Each row is a point on a landscape with many valleys, with its height.
A ball rolls from a point to whichever of its 2 nearest points has the largest drop for the distance, and stops where none of them is lower. Distance is the straight distance between rows; heights are no part of it.
pasif height 637: -18,-8,4,-2,7,-2,-1,2,-5,-20,1,-6,4,-11,8,-11,-1,17,10,1,3,-8,19,0,5,4,-10,7,-11,-12,-1,-7,29,-9,17,5,11,8,-6,17,1,-19,26,0,-2,-10,15,-17,-14,2,3,-23
vari height 178: -6,-23,22,15,3,2,0,-10,3,-14,9,-4,19,-13,21,0,5,5,-14,-10,4,-15,6,4,1,-19,-22,0,10,11,-13,4,10,25,6,-21,-5,4,-19,-1,8,-19,8,-10,-12,5,-19,0,17,11,4,-2
Tizi height 548: -7,-12,4,-4,3,-1,-20,7,6,21,9,-11,7,7,-8,7,-6,-9,13,-1,5,15,-11,0,-14,-5,16,-9,6,-1,3,5,-3,-15,4,-5,-3,-5,-5,-11,-5,-2,-22,-11,-8,18,5,13,10,-7,4,2
mik height 306: 22,1,10,-1,-3,20,1,-3,1,-15,-3,13,-1,19,-4,-16,-4,11,7,-9,-8,2,6,3,7,4,0,1,-17,-9,-10,-5,13,-12,3,-5,-7,-12,11,-4,-11,6,2,16,-1,-5,-10,-3,-18,-5,0,-6
Tol height 356: 11,-5,0,15,-3,-1,14,-1,3,-23,2,5,-7,-4,7,5,3,3,-9,-4,-6,-3,8,2,19,-8,-16,7,2,-6,-11,4,2,-3,-10,0,-18,-15,0,-10,4,0,20,3,-5,3,-9,-7,6,11,7,3
dapam height 341: -6,13,-12,10,-2,-8,4,7,-8,8,-5,0,-1,-3,-4,-1,-3,-6,1,-5,-4,-14,8,-13,13,15,-16,2,0,-1,6,8,-5,7,-4,10,-13,17,0,-3,1,-4,1,15,-1,-8,-1,-3,-2,-7,-15,6
dazu height 707: -28,8,-10,-3,8,-10,10,11,5,5,-8,-25,-7,-6,-12,-1,0,-2,10,-7,-4,-20,-7,5,-15,-2,4,-4,2,1,3,-7,7,-10,15,-1,4,11,-15,-2,-3,-4,-7,15,4,-2,19,5,-7,-18,-12,-12
Gom height 461: 9,-3,8,-5,9,10,6,8,11,12,17,-8,7,-11,-4,-3,3,-3,0,-18,-15,-1,-9,15,-4,-7,-3,10,18,5,5,-4,-15,-1,-4,3,-2,24,-13,1,-6,-16,-9,4,-3,14,-3,9,14,-20,9,3
gopo height 230: 4,-3,4,-9,-3,29,-11,10,11,14,-13,-1,1,7,-3,-17,-3,14,-4,4,-8,27,-7,16,-12,-5,15,3,-16,9,8,1,10,-6,9,0,1,2,9,10,-24,4,-16,1,18,12,-9,8,-22,-16,3,2
baz height 507: -24,-2,11,8,1,-14,-10,5,6,16,1,-9,17,-14,-10,-7,6,-4,22,-3,13,7,-4,-1,-17,-10,9,-15,17,12,14,-3,-5,-2,12,-11,-5,3,-15,-4,-19,-6,-10,-24,-5,6,4,8,20,-8,-6,0
ribuz height 697: 18,0,10,6,-7,6,-7,-7,-2,-14,9,26,25,3,-4,-9,1,-6,15,0,15,16,7,-7,-14,-24,33,-1,6,3,4,7,-10,13,3,-11,3,-12,-6,1,-18,19,-23,9,-5,-7,-8,4,3,-2,-9,2
Domi height 198: 18,-6,15,9,-7,18,-9,3,-1,-5,1,3,12,-10,26,1,4,-7,-10,12,5,13,21,1,7,1,-4,0,8,2,10,14,-1,7,-6,8,10,3,6,1,-15,6,17,-3,2,2,-12,5,2,15,14,9
levad height 613: -5,-9,0,-7,-7,3,-13,-3,-10,14,18,-1,1,-1,2,7,2,-3,9,12,11,-4,-21,0,-13,-22,4,4,8,4,-3,-4,3,-4,16,-3,8,-18,-15,-20,30,-15,-25,2,-16,-7,-11,10,10,4,1,-12
Gitug height 719: -32,17,-25,2,7,-11,28,-7,-3,-13,-3,-17,-8,-1,-11,4,2,5,2,-10,-18,-25,-11,9,-2,-15,-1,7,-5,4,-3,-9,12,5,20,3,-3,-2,-15,4,6,-6,-3,20,-6,-9,15,-3,-7,-7,-15,-10
gesaf height 246: -6,0,0,10,1,9,-11,11,17,14,-14,-9,1,7,3,1,0,-6,3,12,3,27,-14,7,-7,0,26,-15,-7,9,2,9,-9,-8,-8,-6,-2,-8,8,-1,-32,22,-11,-9,14,21,0,24,1,-7,13,16
gudaz height 684: -22,-6,2,2,3,-2,-1,7,13,-17,-15,-6,12,-13,3,-3,-4,8,-1,-16,15,-24,9,-8,-16,-2,-1,-5,3,-4,13,-10,8,-1,5,21,10,14,-24,12,9,-19,11,13,1,-13,12,-5,0,-17,-3,-11
mobef height 460: 4,-10,-2,12,-16,-11,2,-3,-5,-6,-16,-22,-17,7,19,11,15,4,1,23,25,-16,10,-7,6,-4,-20,-14,10,0,11,0,10,-10,-4,15,7,-5,-6,-18,25,0,22,1,-2,-3,14,7,12,30,16,1
Vor height 634: -4,-13,7,2,-7,12,-15,-3,-3,11,9,-7,12,-7,12,6,-10,1,-11,3,5,-8,-10,-10,-13,-12,-3,4,4,5,-3,2,4,12,20,-7,4,2,-19,-10,21,-15,-25,5,-10,0,-6,4,9,-4,-4,2
Dozet height 689: 12,4,-8,3,-9,-2,-3,-9,-1,-18,-14,5,-9,15,1,18,8,3,-1,14,7,-1,4,-11,13,10,3,-7,-13,-15,-4,-9,15,-19,-7,3,8,-28,18,-10,22,12,11,3,8,-24,13,-16,-19,19,-2,-14
vuno height 345: 2,11,2,-5,12,-11,8,9,12,-15,3,14,14,-13,-6,-5,-1,-5,12,-9,9,-7,5,1,-15,3,19,-2,1,-4,0,0,-9,13,1,5,9,3,-5,8,-14,12,1,16,7,-18,8,2,1,-8,-4,-8
Banas height 722: 29,6,-4,-17,-1,5,6,-20,-13,-10,10,20,-7,16,-1,4,3,12,-18,-2,-14,2,10,5,16,5,4,5,-7,-12,-8,-7,-4,4,-9,-5,21,-21,23,1,2,18,10,5,4,-20,4,-20,-23,16,12,-3
bani height 674: 18,6,1,2,-4,-3,-9,-3,0,-11,-1,10,1,12,3,15,0,-8,7,13,16,5,10,-9,8,19,8,-5,-4,-25,-3,5,0,-19,-15,11,7,-16,15,-14,18,11,2,2,0,-16,12,2,2,20,7,-8
doni height 669: -24,-14,10,4,-6,1,-11,-5,0,1,-12,-12,3,-4,2,-7,-10,11,-5,2,21,-12,3,-16,-13,-12,-10,-3,9,-2,13,-8,18,-7,16,8,3,13,-27,10,11,-28,5,-5,-11,11,7,-2,-1,-10,1,-11
rimu height 522: -3,-14,-2,5,-11,-8,-7,0,0,8,4,-15,-3,-1,26,23,5,-12,7,23,20,-13,-8,1,-17,-7,-3,-9,8,-14,3,2,-1,-12,-8,18,14,-4,-6,-18,41,-13,0,2,-16,-4,7,15,29,17,13,-14
topib height 307: 0,-17,10,17,-11,-12,16,-4,0,-17,-1,-7,-8,6,9,-1,16,3,1,2,7,-5,12,8,7,-26,-17,6,10,8,-4,7,8,2,0,-12,-26,-23,-9,-14,7,-3,22,-10,-12,10,-12,-1,24,22,8,1
rul height 199: 13,-6,-12,-3,-2,8,15,3,6,10,-15,-2,-14,17,-17,-4,1,4,-4,-2,-9,11,0,-1,22,16,0,-11,10,4,-21,7,-11,10,2,-21,-10,-1,13,8,-31,17,10,-7,6,22,3,2,-15,9,8,20
Koni height 380: 12,8,0,-9,4,17,9,-4,2,-8,3,8,-2,4,-6,-6,-16,3,-16,-23,-23,-20,-13,11,-2,2,-13,10,-7,-3,-15,-9,4,-6,0,8,-10,9,-5,-5,16,-10,-10,34,-4,-6,-12,-2,-12,-18,-12,6
Teko height 583: -1,-3,1,1,-1,-6,4,-13,-14,-5,23,-5,11,-5,23,7,19,-1,-1,12,-13,-20,-18,19,-7,-28,-2,4,0,9,-1,0,10,1,7,-6,8,-12,-14,-13,38,-12,5,4,-15,-22,-11,1,20,9,3,-18
Vili height 712: -21,11,-10,2,-7,-11,12,-10,-14,-4,1,-9,-13,4,-6,4,5,8,1,7,-2,-7,2,2,1,-15,-2,15,-6,-5,2,-6,17,-3,20,2,-5,-11,-3,0,14,-3,4,13,-3,-10,10,-10,-11,13,-10,-14
Pame height 227: 19,8,-13,2,-3,2,12,-6,15,-1,-25,10,-13,7,-8,5,-4,-1,-6,2,-3,-5,7,-19,21,25,-15,-15,11,-2,1,10,-25,16,-18,0,-7,13,10,5,-7,22,13,-4,6,-2,8,-7,-13,5,-9,32
nim height 553: 15,1,6,-1,-4,-9,-5,-7,-8,-4,18,-1,14,-6,19,12,12,-11,8,12,2,-11,-14,9,-9,-12,2,-4,8,0,12,-3,-7,-15,-13,10,14,-6,-14,-23,35,-13,1,2,-17,-14,3,7,33,11,12,-16
tilu height 650: -1,-4,-6,8,4,2,-3,-14,5,-3,-1,15,13,-6,-2,0,-13,0,-11,-11,8,5,-8,-13,-6,-11,8,2,-1,-2,-5,2,-9,28,1,-5,5,2,-8,8,4,6,-14,-1,3,-7,-8,-9,-3,3,-5,23
mive height 575: 8,5,3,-12,7,-8,17,3,-13,3,26,7,-12,14,-19,-7,-2,-2,13,-15,-24,-4,-2,10,11,6,-6,18,7,-2,-16,-5,-6,-14,4,-10,-24,-8,9,-2,-9,-5,-1,8,-9,3,-8,4,3,-9,-4,-6
Vof height 392: 22,-3,0,9,-15,9,4,0,4,-6,-13,-1,-14,5,11,10,3,-1,-18,-1,7,-12,5,-1,12,-3,-15,-1,8,-14,-11,9,1,-3,-13,12,-9,-10,-6,-19,21,7,12,15,-3,0,2,2,2,9,10,4
Nesu height 492: -12,-9,5,7,-8,-6,-7,9,6,-10,-13,-5,1,-1,18,10,1,-3,7,13,30,-6,14,-6,-6,-13,-2,-13,10,-13,12,7,7,-8,-1,19,3,-2,-13,-11,24,-2,6,7,-3,-2,10,3,15,11,2,-11
kelam height 260: -8,-13,8,5,-10,13,-8,3,1,-11,-6,-13,1,-17,25,6,0,6,-19,14,10,3,21,-3,2,3,-18,-2,1,-12,4,0,12,8,-1,12,15,3,-2,5,3,-7,10,-4,5,-2,-1,-2,-7,11,10,7
tusa height 543: 2,5,3,-15,24,0,15,14,-4,17,27,3,-7,-2,-21,-9,-1,-12,24,-15,-14,-6,3,18,-2,-2,14,19,9,5,-8,7,-16,-2,6,-5,-18,8,5,3,-18,0,-13,9,-1,17,0,17,10,-18,-9,-10
gevun height 323: -24,3,-4,11,9,-15,7,15,3,13,3,-15,-9,-8,-12,3,-1,-8,15,-3,-6,18,-10,5,1,13,4,-7,-10,11,-11,9,-4,3,-3,-17,-18,-1,14,-5,-17,3,-11,-20,3,26,-4,12,13,-1,-5,1
tad height 576: -3,2,-6,-4,8,-13,1,1,12,-2,-7,-12,0,0,0,6,1,-1,7,1,-1,-2,-9,4,-2,22,-7,-18,-7,-8,8,-15,2,-23,-18,16,6,13,3,6,14,-3,10,3,0,-11,13,-6,5,-5,4,-2
tis height 427: 29,-5,-3,2,-19,3,6,-8,-3,-13,-18,-11,-9,14,18,5,18,7,-11,10,11,-11,17,-5,18,-8,-15,-10,12,-6,3,5,8,-10,-2,6,8,-14,0,-10,10,10,26,11,1,-6,14,-2,-5,25,19,1
Gibid height 788: 10,-6,1,-11,-8,3,-23,-26,-4,14,9,5,7,11,14,-2,-3,8,-34,2,-3,-1,-31,-11,-12,7,-14,-8,-6,10,1,-14,6,2,-2,-7,17,16,-5,8,23,-9,-13,-14,-6,-2,-5,-1,-3,0,2,20
fof height 424: 26,10,-13,-11,-15,4,11,-16,-6,11,-6,2,1,15,5,-1,10,6,-14,4,-2,-9,2,5,-1,-7,-1,4,12,3,24,-9,-4,0,11,12,17,14,-5,5,-4,13,12,20,2,-28,21,-12,-12,5,6,4
Puzin height 505: -49,-7,-4,-2,13,-11,1,4,0,31,19,-18,-1,-14,-2,13,2,-4,19,3,5,-7,-9,-4,-17,-10,3,3,24,-2,5,3,-10,8,13,-6,6,10,-12,-1,11,-20,-14,-21,-6,14,15,8,20,2,-2,-9
mopu height 387: -10,1,-5,-7,16,-20,1,4,-1,-11,17,5,12,-17,-8,6,-1,-12,18,3,11,2,18,-3,-7,12,11,6,-3,-17,-4,1,-8,15,-4,-1,14,1,9,15,-3,7,5,-10,9,-14,9,-4,1,10,4,-11
Bugez height 320: 8,14,-2,-8,-6,16,6,3,0,5,-14,5,2,-2,-3,-19,-1,4,-7,-7,-9,-8,5,5,1,-6,-7,19,-10,15,15,3,-1,6,6,15,-11,10,7,13,-20,2,5,26,11,-11,-10,0,-15,-26,-11,6
nidog height 389: 21,10,-1,1,-16,8,-2,-17,-14,7,-9,9,8,3,13,-14,7,13,-23,8,-9,0,-4,0,4,-10,-14,8,-3,15,18,-7,9,5,7,8,5,13,0,7,3,1,8,5,5,-18,-6,-12,-16,-1,-4,8
ropo height 247: 3,-21,18,12,-17,12,-15,-6,-2,-5,8,-5,4,-9,21,2,-1,8,-18,5,10,-4,12,-5,7,-7,-20,-4,5,2,-10,4,13,13,2,-11,2,2,-8,-3,12,-15,10,-10,-10,7,-12,1,6,18,19,5
govit height 108: 36,2,14,0,-10,22,-18,-4,-10,-11,-9,14,12,0,18,-8,12,-8,-10,14,11,12,7,2,9,-6,7,-8,11,7,22,5,-13,-2,-23,16,9,14,1,1,-10,14,18,-11,1,11,-13,3,9,7,13,8
fetem height 293: 14,16,7,11,-5,-1,0,11,8,-5,-11,14,16,-5,2,-6,2,-15,5,-5,7,-4,10,-3,-8,-8,21,-1,5,7,20,7,-20,3,-12,16,-5,4,-1,-2,-12,15,-3,12,3,-16,-7,6,9,-14,-9,2
reb height 262: -11,-5,-7,-5,6,5,7,12,-1,15,6,-13,-14,2,-14,-4,-6,2,-5,-3,-6,17,1,5,8,8,5,5,1,1,-14,5,-8,3,8,-13,-2,3,13,5,-23,9,-10,-11,11,15,3,7,-7,6,6,11
lod height 652: -13,2,6,-4,15,-9,6,3,-3,-37,4,5,4,-4,-13,-1,-4,11,15,-11,5,-12,13,-8,3,13,2,4,-13,-16,-22,-10,20,-4,8,-1,7,-11,3,11,0,-1,12,14,2,-16,10,-10,-14,10,-6,-20
Bulik height 701: -2,2,-9,1,-7,5,8,-3,-10,-18,-8,-2,-12,9,1,9,-2,13,-8,4,-5,-10,9,-1,16,-3,-6,5,-7,-11,-10,-3,16,-5,13,-3,8,-27,8,-6,11,-3,12,10,1,-13,5,-16,-22,17,-1,-11
Dak height 407: -24,7,-9,-13,4,-1,-11,15,2,23,-12,-9,-11,0,-15,-12,-21,4,-1,-8,2,-2,-8,-15,-14,22,-4,0,-6,8,10,0,-4,-6,11,6,-14,23,2,10,-6,-8,-18,-7,5,20,2,4,-10,-33,-19,6
zazab height 537: -13,11,-26,-17,19,-27,18,10,14,-14,-26,-14,-21,3,-22,5,-9,4,9,-1,16,-9,-3,1,-4,18,21,-6,-17,-12,-10,0,4,-3,-10,-1,1,-3,9,20,0,12,4,-6,17,7,18,-8,-13,-13,-13,-11
tafig height 556: 0,12,-13,-12,10,-27,13,-6,15,-9,-8,2,-7,9,-16,1,0,1,9,5,6,2,-9,7,-6,12,10,-9,-15,-13,-2,-12,3,-19,-16,6,3,-6,10,11,9,8,9,-5,13,-15,14,-11,-4,1,-5,-4
pabo height 226: 7,9,2,20,-7,11,-1,8,17,1,-28,12,11,0,0,-6,-6,-7,-7,-3,9,-8,0,-14,-11,-9,0,-16,5,8,13,6,-17,11,-15,11,-10,7,-11,3,-5,4,-14,8,3,-2,-9,10,4,-19,-10,30
Dodur height 194: 4,6,-2,-8,9,6,6,7,-12,-4,8,-2,-17,3,-4,-7,-10,5,0,-2,-22,3,15,4,20,29,-6,9,-19,-6,-15,-1,5,3,-4,-9,-5,-5,25,6,-20,6,10,-4,9,1,-17,-7,-22,3,1,-2
zufa height 599: -8,-4,-4,6,-4,-16,0,-4,12,-12,-20,-18,-1,-3,7,4,6,8,2,6,13,-4,5,-11,8,21,-18,-31,3,-8,6,-12,14,-11,-8,3,13,12,-12,7,1,2,26,-8,4,-10,22,-8,-3,8,7,13
rad height 604: -22,-2,-1,0,12,2,-14,21,-5,13,6,1,-11,-10,-11,1,-22,-16,12,-6,-1,4,-7,-5,0,22,6,8,-16,-2,-9,9,-4,-3,-1,2,-15,5,4,-3,8,-13,-28,-2,-4,17,-16,7,7,-19,-10,-5
mepu height 420: 12,1,9,10,6,16,8,3,9,0,11,-3,4,-7,8,-1,-4,-5,-9,-16,-21,-15,-11,18,-1,-15,-13,9,9,10,-7,7,-4,2,4,-1,-10,7,-14,-16,5,-6,-11,24,-9,0,-15,7,10,-18,-9,8
vare height 249: -17,-20,16,17,-4,-6,9,-7,4,-12,-6,-3,11,-10,7,-5,11,6,-2,-7,11,-4,8,8,-12,-33,-7,8,15,13,3,-1,7,14,10,-7,-20,-13,-21,-6,8,-12,8,-14,-11,7,-20,-4,27,5,2,-4
por height 579: -7,-1,3,-11,12,1,-14,12,2,26,17,-1,-6,0,-11,2,-12,-15,14,-11,1,4,-13,-6,-7,11,6,-1,3,-6,3,-1,-10,-20,-6,10,-4,10,1,-5,10,-16,-25,1,-10,15,3,16,7,-18,-1,-5
zub height 504: -2,-3,10,-5,16,14,3,13,-2,22,37,-7,4,-6,-3,7,1,-19,17,-6,-11,1,-11,16,-1,-8,1,10,16,0,-12,8,-15,-5,5,-9,-9,4,-5,-14,-6,-10,-15,6,-13,12,-6,21,23,-9,8,-9
Moso height 670: 5,8,7,9,4,-12,-2,-7,-9,-5,13,21,13,1,-15,-1,7,-13,25,-2,4,16,-7,-5,-7,-22,19,1,12,6,-1,3,-18,4,-2,-17,-12,-13,-5,-12,-7,15,-16,-4,-15,1,-11,5,20,2,-11,-1
lezi height 754: 23,6,5,6,-4,-6,2,-19,-14,-12,17,13,8,-3,19,6,6,1,-26,3,-23,-3,-4,7,16,11,-22,1,-6,3,-10,-10,2,4,-19,1,6,2,9,-1,17,-7,23,-9,-8,-15,-14,-18,-2,24,2,6
ninab height 654: 24,4,-2,3,-12,7,-12,-3,-13,1,3,8,-12,21,12,14,0,-9,-7,18,-9,16,-3,0,15,10,-2,3,-9,-4,4,7,-4,-17,-22,11,1,-17,21,-16,13,8,4,-4,-1,-5,-6,0,1,13,11,-2
koro height 276: 0,6,3,-1,-1,7,1,15,7,9,-11,-13,7,-5,-2,-18,10,11,-2,0,-3,5,3,11,-10,-15,8,6,-3,13,18,2,8,-6,15,6,2,9,-3,10,-32,-1,-2,5,18,1,3,2,-13,-21,-6,-10
vesu height 114: 16,0,-2,1,9,-3,6,-2,1,-8,1,7,0,9,-9,-5,9,4,0,-1,-11,10,8,1,18,19,2,-12,-10,-3,-19,-3,-5,3,-11,-17,1,-5,23,4,-22,16,13,-10,6,4,-5,-9,-15,11,10,15
Sorot height 324: -16,-4,2,15,1,-4,-8,6,15,4,-2,2,-2,-1,5,10,2,-14,12,1,-7,27,-21,3,-5,3,19,-14,-14,20,-3,5,-5,-2,-14,-17,-16,-16,13,-14,-20,3,-14,-18,2,21,-12,20,24,0,2,11
Lolev height 519: -29,5,-12,-13,18,-19,5,16,6,-5,-10,-19,-5,-15,-16,-6,-5,2,11,-2,8,1,2,8,-6,9,23,4,-20,-1,-11,5,9,-1,3,-5,-2,4,9,24,-13,-2,0,-16,12,7,11,-3,-4,-15,-12,-19
Lif height 771: 16,0,0,3,-1,1,-4,-22,-2,2,12,12,1,0,13,5,6,1,-29,-5,-17,3,-19,6,2,-3,-12,1,-6,16,-3,-9,-3,9,-14,-5,10,8,-6,1,20,-5,2,-13,-2,-7,-12,-8,5,11,2,16
Zud height 149: 19,4,0,11,-9,19,3,-9,17,-1,-32,12,0,13,-3,-1,-5,-5,-9,-5,7,-7,1,-29,6,4,-6,-21,11,4,3,6,-16,21,-4,-6,-9,11,-10,0,-9,18,-4,6,-1,3,-2,0,-16,-12,-9,36
rer height 355: 22,9,-8,-20,-9,19,1,-5,3,3,-17,20,0,-1,3,-12,0,17,-21,7,-4,6,7,-1,3,1,-5,13,-6,8,24,3,3,11,2,15,9,12,9,22,-14,11,9,10,18,-16,1,-13,-23,-14,-2,9
nosid height 630: 10,0,0,4,-7,3,-1,3,-15,9,8,13,-15,10,3,7,0,-8,-12,4,-23,26,-1,8,18,11,-3,13,-12,5,-4,8,-2,-5,-20,-5,-14,-12,29,-13,5,-1,-3,-13,-4,12,-22,0,3,10,13,2
nedo height 627: -10,-2,3,7,10,9,-6,7,3,-4,2,8,2,-9,-6,4,-13,-8,1,-8,-7,3,-10,-4,-5,-3,6,8,-10,0,-15,3,-4,15,1,-7,-9,-6,-1,-2,-2,-3,-29,1,0,6,-16,4,-2,-13,-13,6
vaka height 653: -12,-16,4,-2,-5,10,-21,-4,-8,4,6,-5,2,-3,2,-9,-10,11,-5,-6,5,-7,-9,-17,-8,-2,-15,0,-6,-5,-9,-9,19,1,12,-3,6,6,-12,-1,13,-24,-3,4,-9,4,1,0,-8,-6,0,-7
kupe height 344: 10,6,1,-15,2,22,7,-2,4,-15,-9,21,-11,9,-11,-13,-18,15,0,-19,-4,-12,4,-10,-1,3,2,8,-17,-10,-21,-8,7,0,9,8,-9,-4,-2,7,3,2,-6,34,3,-3,-3,-9,-27,-10,-9,-6
dun height 703: 42,-9,1,-16,-12,19,-3,-19,-10,-4,1,21,-2,19,6,-9,10,15,-21,4,-7,16,8,-1,10,-4,1,-1,-4,-2,1,-9,-2,7,-2,-4,16,-4,13,8,-5,15,13,-7,7,4,-1,-13,-18,10,17,5
Litav height 439: -26,0,-7,-3,4,-8,1,8,0,34,0,-10,-8,-3,-16,-2,-10,1,1,-9,5,-9,-2,-6,-8,-3,-7,13,10,6,17,6,-11,-1,18,6,-13,22,-8,4,-2,-23,-18,-7,-3,23,8,-1,3,-16,-12,6
gika height 667: 3,-12,-7,3,-4,-6,-4,-19,12,-13,-14,14,-3,4,-5,1,-14,11,-28,-6,14,6,-6,-17,-5,-9,-6,-3,-1,-9,-7,2,2,19,-2,-10,4,-11,-14,13,12,4,0,-14,5,-1,2,-22,-14,14,3,20
Tam height 497: -39,-4,-10,-14,11,0,-2,22,1,19,1,-16,-7,-10,-12,2,-14,-8,7,2,9,8,0,11,-15,-4,20,8,-7,0,1,11,3,2,17,-6,-2,0,4,6,-8,-1,-23,-18,15,20,8,4,-3,-12,-2,-16
gigo height 426: -3,4,-6,-6,10,-30,9,-2,10,-6,2,4,1,-2,-12,-1,7,-6,12,5,17,14,8,-4,-4,12,14,-7,4,-13,1,1,-14,12,-13,-8,12,6,14,22,-13,18,4,-23,10,3,20,-4,1,10,-4,3
Puf height 538: -44,1,-6,3,14,-20,-3,10,-5,25,28,-19,-6,-13,-11,16,4,-10,28,3,-9,2,-18,0,-3,15,0,-3,0,2,-5,0,-7,-1,4,-8,5,5,2,-9,4,-18,-11,-20,-11,6,6,10,23,5,-4,-12
zodu height 291: 10,12,-6,12,0,-18,14,-6,2,3,-13,7,-3,-3,-8,-1,3,-10,4,-6,1,-12,6,-13,25,16,-19,-5,14,7,16,3,-20,4,-23,16,-15,17,5,6,-6,10,17,4,-3,-4,-3,-3,6,-3,-10,19
bamu height 605: 21,-3,1,-15,6,3,12,-2,-3,3,19,8,-9,11,-7,2,-2,-8,-6,-5,-20,10,4,17,16,3,-4,16,7,-7,-7,4,-12,-6,-11,9,-6,-5,18,-2,0,-1,5,-1,-4,11,-12,-3,1,7,17,2
tuda height 668: 5,14,0,-1,7,-14,11,7,-10,-18,-2,10,-4,-7,-12,-6,5,12,6,-3,-7,-9,21,6,14,20,-4,14,-15,1,-7,-3,11,-2,-3,2,-4,-3,19,8,-5,3,20,6,7,-14,-3,-18,-10,3,-9,-19
zavut height 378: -16,11,-20,0,-1,-3,-8,15,-1,9,-24,-5,-16,1,-9,-4,-13,3,-4,4,1,0,0,-12,7,20,-5,3,-13,8,-3,10,6,3,9,3,-10,8,11,5,-7,3,-9,4,9,7,1,-1,-21,-16,-18,8
Soged height 252: 8,1,17,0,2,8,-4,10,-12,-8,17,7,2,5,-2,-18,-4,9,15,-7,-26,1,6,14,10,18,-6,9,-21,4,-16,-9,12,-4,-3,-16,-10,-4,16,0,-25,3,5,5,2,2,-20,-1,-10,-4,-10,-10
kul height 695: -29,9,-13,-9,17,-12,19,4,15,-15,-8,-14,10,-16,-2,2,-3,-2,5,-15,1,-30,1,2,-24,-4,11,0,4,-7,5,-9,11,-6,5,17,15,8,-25,9,4,-6,5,21,10,-17,25,-3,-4,-13,-6,-15
luv height 471: -47,-8,2,2,6,-2,-5,16,-9,29,12,-12,-6,-18,-11,-3,-9,-1,14,0,-3,3,-2,4,-5,-7,6,12,9,13,0,5,2,5,21,-5,-17,3,-4,0,-5,-20,-14,-15,2,24,3,2,9,-13,-7,-17
perab height 211: 25,14,1,5,-11,10,-7,0,-13,11,-8,6,6,6,8,-3,9,-17,-5,7,-6,15,-4,7,14,11,8,-11,12,12,21,5,-26,-9,-21,12,5,18,4,-4,-12,13,5,-10,-4,11,-4,12,7,-2,12,8
rudul height 168: 8,-8,3,-9,-8,19,-13,-5,16,8,-12,-5,1,21,8,-5,1,5,-12,3,-9,23,-15,9,-13,-3,17,-20,-14,12,-1,-4,10,-13,-1,-14,5,-5,0,0,-16,15,-13,-7,12,15,-5,12,-12,-6,14,18
vateb height 640: 4,0,3,-1,-3,-5,-4,-16,-17,6,25,12,12,0,0,4,9,-6,10,12,-7,16,-14,5,-7,-28,13,12,2,10,-5,-3,-6,11,9,-17,4,-17,-8,-18,12,2,-17,-10,-20,-5,-11,2,24,9,2,-10
dem height 685: 19,-11,4,-6,-12,8,-10,-17,9,-14,-17,13,-7,14,8,3,-2,11,-24,15,15,19,5,-3,-2,-5,5,-3,-3,-11,7,1,10,3,-8,-4,7,-18,6,7,6,13,9,-8,9,3,2,-9,-16,13,11,12
rerer height 720: 15,11,10,5,-3,16,-12,-5,-13,8,6,6,23,1,0,-5,4,-12,14,-2,3,10,-3,0,-16,-18,22,-6,5,8,11,-2,-10,2,14,-5,14,-3,-13,-1,-23,15,-27,14,5,-8,-3,18,1,-12,-5,4
muri height 540: -16,-5,5,1,7,1,-6,8,-14,29,36,-10,-1,-6,-2,18,0,-18,17,5,-5,3,-12,0,2,5,-1,10,16,-1,-8,6,-8,1,15,-9,12,-3,0,-17,3,-11,-18,-2,-12,4,4,20,23,11,5,-7
tuz height 464: -16,2,-6,5,1,-26,-2,3,7,11,-5,-9,6,2,-9,2,7,-5,19,5,22,16,8,-8,-9,-1,13,-11,11,0,15,3,-12,4,0,-5,3,3,7,2,-20,12,-4,-21,4,6,15,5,10,5,-7,3
mabat height 737: 25,7,4,-8,-2,0,4,-14,-5,-17,6,22,4,-1,10,5,4,8,-17,3,-8,0,16,6,14,6,-6,12,-4,-14,0,-7,2,3,-8,11,9,-10,19,6,18,3,25,0,8,-19,-1,-27,-7,22,2,-11
Tute height 620: -2,-9,12,7,-4,-2,-4,4,2,-16,-7,-17,10,-5,12,-7,12,13,10,2,12,-7,11,-6,6,6,-13,-19,4,-9,0,-15,23,-13,9,-4,11,5,-10,8,-12,-11,30,0,-1,-8,13,0,-1,7,11,-8

Call two points neighbours if one is among the 2 nearest of the other. Go from one point of each pair to the other, from neighbour to neighbour, staying as low as possible. Name the highest point that can't be avoided.
vari, rudul -> Gitug
rudul, Zud -> muri
rudul, vesu -> Sorot
vari, govit -> kelam

For each start below, name the point where the ball stops.
lezi -> Zud
Gitug -> levad
rad -> Zud
nim -> vari
Litav -> Zud
Gom -> vesu
